Each row is a point on a tangle of strands that fork, close into loops and nearly touch. The rows are in no order.
In the rows, 128 means zero.
Points whose rows are less than 120 apart are linked; no others are. Some points are linked to none.
Nilir: 116,105,164,149,116,183,140,147,91,106,171,115,76,90,106,154,152,123,135,154,87,164,62
pov: 79,101,83,163,203,126,105,123,88,150,150,73,100,202,126,68,119,119,116,124,161,139,158
pafa: 53,135,137,87,143,167,70,125,176,161,90,180,143,111,156,185,144,168,151,87,112,123,145
nulo: 110,140,171,151,87,127,161,121,96,107,110,172,168,133,128,137,107,148,103,159,148,64,170
dekop: 143,38,120,89,111,102,166,144,99,158,124,92,140,116,134,66,184,118,161,118,169,84,88
bez: 93,74,107,87,163,134,113,152,132,159,159,105,87,158,111,104,178,100,146,120,123,138,119
sasav: 108,177,133,149,94,169,109,142,111,116,123,159,157,89,116,190,104,140,140,150,65,129,143
Sines: 107,111,158,120,143,174,107,154,117,135,137,127,32,118,97,181,151,106,145,140,79,174,70
mez: 146,158,107,113,90,134,79,138,123,147,130,132,214,76,150,162,115,156,119,114,47,88,122
kenaz: 134,179,78,169,161,167,82,122,129,103,106,150,160,52,141,175,125,134,113,90,102,157,175
Balo: 174,105,107,114,104,99,155,88,168,176,82,136,210,112,156,95,147,147,162,106,169,48,158
nat: 127,57,119,157,166,151,156,115,82,102,142,64,111,133,125,66,161,130,115,156,159,109,130
sar: 140,99,137,133,129,145,164,111,178,101,128,152,139,64,123,145,167,111,151,145,98,117,148
non: 108,80,102,77,154,69,123,129,132,170,143,110,157,191,132,72,156,115,146,107,170,105,139
Per: 129,158,84,178,161,154,111,110,129,100,168,108,121,55,155,122,131,139,118,72,155,203,113
pigav: 137,166,84,113,99,93,91,130,156,133,157,100,168,128,165,77,85,185,110,85,145,101,78
kepi: 188,86,134,114,187,108,174,97,163,103,94,110,87,188,124,136,144,78,110,179,118,170,208
Rel: 82,171,103,171,179,164,95,117,120,117,95,178,163,76,154,145,136,139,122,81,154,148,179
fuv: 123,109,131,181,205,144,125,116,95,112,118,103,70,154,126,118,122,85,95,143,133,180,181
tibof: 52,177,152,160,128,151,79,161,53,150,154,161,126,163,130,154,87,132,121,109,127,165,108
rafid: 101,125,94,146,162,91,120,113,97,132,169,106,125,175,150,71,111,131,90,102,165,130,118
Deban: 181,136,164,125,45,137,167,134,126,110,115,127,132,88,100,101,149,151,107,153,165,49,79
Mati: 124,170,77,147,128,83,105,105,136,118,165,112,142,150,163,80,84,160,91,88,166,129,101
Giru: 143,85,134,102,108,78,163,102,129,188,89,137,201,152,138,83,158,139,166,103,203,68,149
tezes: 56,139,119,138,172,173,85,121,136,124,84,177,129,77,169,160,153,159,141,79,145,142,123
niz: 158,149,181,179,131,153,153,137,89,80,109,134,86,130,132,170,95,97,108,168,88,196,140
fal: 125,115,144,202,203,160,150,104,82,74,113,137,115,94,135,121,142,103,84,142,157,181,177
Zagin: 143,130,155,110,62,116,152,142,90,144,132,122,133,136,122,69,139,162,103,124,183,52,75
kas: 129,138,113,103,104,82,104,153,107,143,184,101,88,211,110,116,83,131,108,128,132,124,69
duzi: 218,160,130,137,110,127,175,109,186,60,81,127,99,114,130,166,104,120,100,178,89,152,148
Sida: 147,75,135,102,91,146,160,147,156,184,110,140,177,58,157,92,164,137,196,101,126,91,90
nuvep: 141,102,186,150,98,137,188,114,114,93,102,164,150,106,120,140,140,132,112,182,141,80,168
naro: 127,77,120,83,95,109,148,152,83,151,141,85,122,159,131,52,144,146,117,122,180,66,81
fomok: 135,122,153,158,85,167,153,130,110,84,168,122,125,57,127,142,141,147,140,142,95,144,69
til: 55,186,125,140,136,168,51,157,109,148,128,157,125,124,148,168,102,153,137,81,123,174,73
ruv: 101,160,137,153,191,129,70,125,127,129,106,143,32,137,133,183,113,92,127,87,123,194,133
lovel: 113,103,155,129,106,154,154,140,125,200,99,152,194,74,176,82,137,160,184,98,134,88,119
mekal: 192,138,144,100,127,111,160,126,133,113,98,104,89,174,75,76,144,112,52,189,172,97,150
lerul: 110,90,141,172,159,127,170,90,68,115,122,112,154,112,155,67,156,141,112,133,175,94,136
nika: 105,64,129,149,147,172,140,150,83,115,148,80,87,156,107,97,138,122,124,174,131,126,137
tev: 145,112,144,133,107,140,114,164,75,129,170,58,43,188,100,138,82,113,130,166,98,156,84
Fem: 145,138,136,111,76,121,115,146,69,132,183,71,70,188,93,121,90,151,93,162,146,120,50
sofud: 134,115,180,139,120,152,131,176,76,129,133,97,55,189,105,163,96,96,131,184,72,162,133
mebe: 166,175,123,99,53,115,125,134,144,107,132,133,136,130,95,154,91,151,125,163,107,83,95
zeneg: 171,109,176,129,128,136,202,98,155,82,83,163,133,128,126,160,135,111,110,189,115,135,207
duta: 136,152,105,171,111,172,119,116,126,91,169,109,131,34,144,146,135,152,138,112,109,178,81
paru: 131,139,111,77,96,141,100,149,202,146,139,156,133,105,104,192,136,121,167,130,50,131,138
Vuna: 126,112,153,145,116,129,153,144,74,108,143,118,102,166,110,122,110,132,90,172,128,107,124
Suvi: 176,111,75,68,134,54,143,115,213,123,145,125,104,166,103,127,126,88,129,124,139,127,137
teraz: 74,107,139,87,145,143,116,150,145,159,147,157,104,141,115,140,169,119,149,112,115,136,117
nuve: 111,87,133,112,199,117,146,83,147,136,118,134,130,144,102,130,196,99,151,137,142,140,191
tovuv: 93,180,164,143,94,168,111,148,96,129,133,165,118,129,104,196,92,116,159,154,72,161,111
Mazu: 109,65,138,100,187,124,145,103,124,183,95,115,146,106,132,91,231,135,192,100,158,123,128
sibu: 162,124,106,122,96,135,109,130,150,161,114,132,209,60,169,132,136,161,131,105,76,64,137
Lunis: 183,157,93,143,99,114,142,81,168,96,133,96,137,70,141,76,138,168,96,111,169,85,97
pir: 82,138,161,152,107,131,129,156,58,130,158,150,119,178,118,140,96,133,109,153,115,125,120
Kapel: 143,191,148,156,100,112,147,131,107,94,102,152,128,167,124,170,56,129,103,161,114,133,159
lelu: 112,99,125,99,152,66,139,111,111,180,121,120,185,177,159,43,140,146,141,96,194,80,130
Duzop: 151,110,178,146,143,148,179,129,123,94,104,150,100,144,122,157,129,99,107,184,90,161,175
fafa: 101,67,141,88,183,108,130,81,147,170,101,128,151,145,103,122,232,124,181,104,162,135,178
luru: 103,135,91,172,208,134,129,82,126,106,134,118,134,68,161,80,163,123,118,77,170,178,131
togis: 162,69,104,45,93,66,149,144,174,127,130,119,107,162,87,126,147,83,126,145,151,115,131
kirig: 80,104,117,162,211,152,97,128,101,149,117,91,56,189,111,116,128,93,125,141,139,162,185
dibi: 114,121,138,102,89,130,127,165,136,133,174,148,118,136,108,146,128,121,155,135,90,129,81
Rad: 108,201,84,156,155,157,37,141,131,134,137,132,124,102,145,169,94,141,135,64,124,193,99
zamaz: 150,106,153,161,114,117,181,86,104,126,94,134,170,101,149,81,152,151,124,133,187,49,131
bib: 145,141,152,91,76,98,152,150,116,121,128,146,109,181,91,143,104,128,99,168,139,90,123
zum: 128,106,138,69,55,130,135,175,171,134,154,158,131,118,91,177,141,108,176,145,83,121,108
mak: 89,126,162,149,86,151,144,133,107,154,114,171,199,100,160,123,128,160,148,118,127,70,157
Rogi: 134,43,141,98,131,129,173,125,132,172,108,124,153,81,131,93,215,107,197,108,150,109,109
zod: 70,120,135,76,164,136,87,91,194,184,90,161,178,131,145,137,167,153,171,69,146,121,175
Veve: 193,194,167,131,85,120,173,126,145,81,76,133,106,169,120,175,80,124,98,183,99,137,146
Toben: 167,126,117,83,145,75,148,127,200,136,135,125,72,193,109,160,110,66,138,127,97,171,169
Robev: 90,114,112,148,213,129,126,89,125,129,126,130,121,119,135,102,181,109,127,109,152,153,151
Defo: 107,115,178,133,151,179,111,168,95,141,120,118,26,159,100,178,128,97,133,158,70,170,122
dovu: 174,54,135,60,75,105,177,153,161,101,119,125,99,122,84,147,160,81,132,171,129,113,125
lud: 186,179,84,99,71,104,105,117,176,111,146,104,129,117,107,130,97,158,112,133,114,94,72
doru: 141,174,113,166,125,176,109,131,122,93,101,155,145,49,118,202,118,130,127,138,67,161,154
fanof: 94,174,120,126,93,162,70,156,117,146,136,144,195,90,146,163,106,161,142,116,68,119,105
zuvo: 101,144,113,146,150,105,134,95,157,127,126,162,163,136,136,123,122,122,123,122,139,119,192
dov: 86,137,124,72,126,108,92,179,180,186,154,121,180,136,158,80,105,156,158,77,117,126,74
ziku: 70,117,119,81,198,118,99,110,178,179,115,138,144,128,156,86,178,135,162,72,151,139,117
kovi: 164,188,81,90,75,88,84,134,177,143,143,109,159,146,124,94,90,174,105,113,135,73,84
fozal: 170,73,114,121,198,104,164,90,164,107,123,106,97,142,109,117,168,83,120,166,125,156,168
Nonap: 115,190,76,175,175,108,64,123,142,131,154,131,117,132,148,132,80,113,118,65,141,192,138
Magid: 143,163,119,173,108,115,118,111,79,100,187,87,108,121,148,134,85,150,90,125,172,170,81
buba: 114,128,118,85,83,129,103,176,168,154,164,130,167,112,137,117,126,148,170,100,94,114,64
Lan: 116,154,89,101,132,108,93,141,202,152,155,149,140,143,124,150,111,121,150,106,88,140,134
zinib: 191,84,159,93,75,123,178,143,135,89,109,120,101,115,85,116,157,118,97,183,152,84,101
luk: 113,81,90,88,165,93,123,139,139,159,157,100,92,205,102,107,140,89,133,130,136,131,152
Zir: 87,160,93,98,149,103,68,151,197,179,147,129,184,150,154,111,96,148,136,77,106,134,123
Bube: 158,135,130,199,141,137,162,99,104,51,122,132,134,82,139,123,108,134,78,149,161,152,153
vedog: 159,187,177,177,125,139,110,139,77,88,118,114,89,140,138,185,57,80,140,136,94,209,127
tosok: 168,110,91,144,131,126,142,88,175,139,102,129,193,58,166,105,158,142,151,106,117,73,158
bonom: 152,183,94,195,132,120,123,113,103,72,128,134,150,110,140,138,68,141,84,113,162,150,163
Dom: 155,217,146,161,101,100,119,126,101,101,104,128,104,186,137,181,29,102,124,138,101,165,142
musiz: 116,185,164,171,79,132,141,132,67,90,103,165,156,143,117,162,63,154,87,170,138,109,152

How many points has the smallest loop of links through each point below? Write - if it is on no loop.
dibi: 7
nulo: 9
mak: -

A piece is all that can be reached along the links. How many separate loops has the piece of each point below (a circle has one, a figure eight two, a Y none), and how many tips (points with one link)?
Nilir: loops 1, tips 4
Bube: loops 0, tips 3
dov: loops 1, tips 2
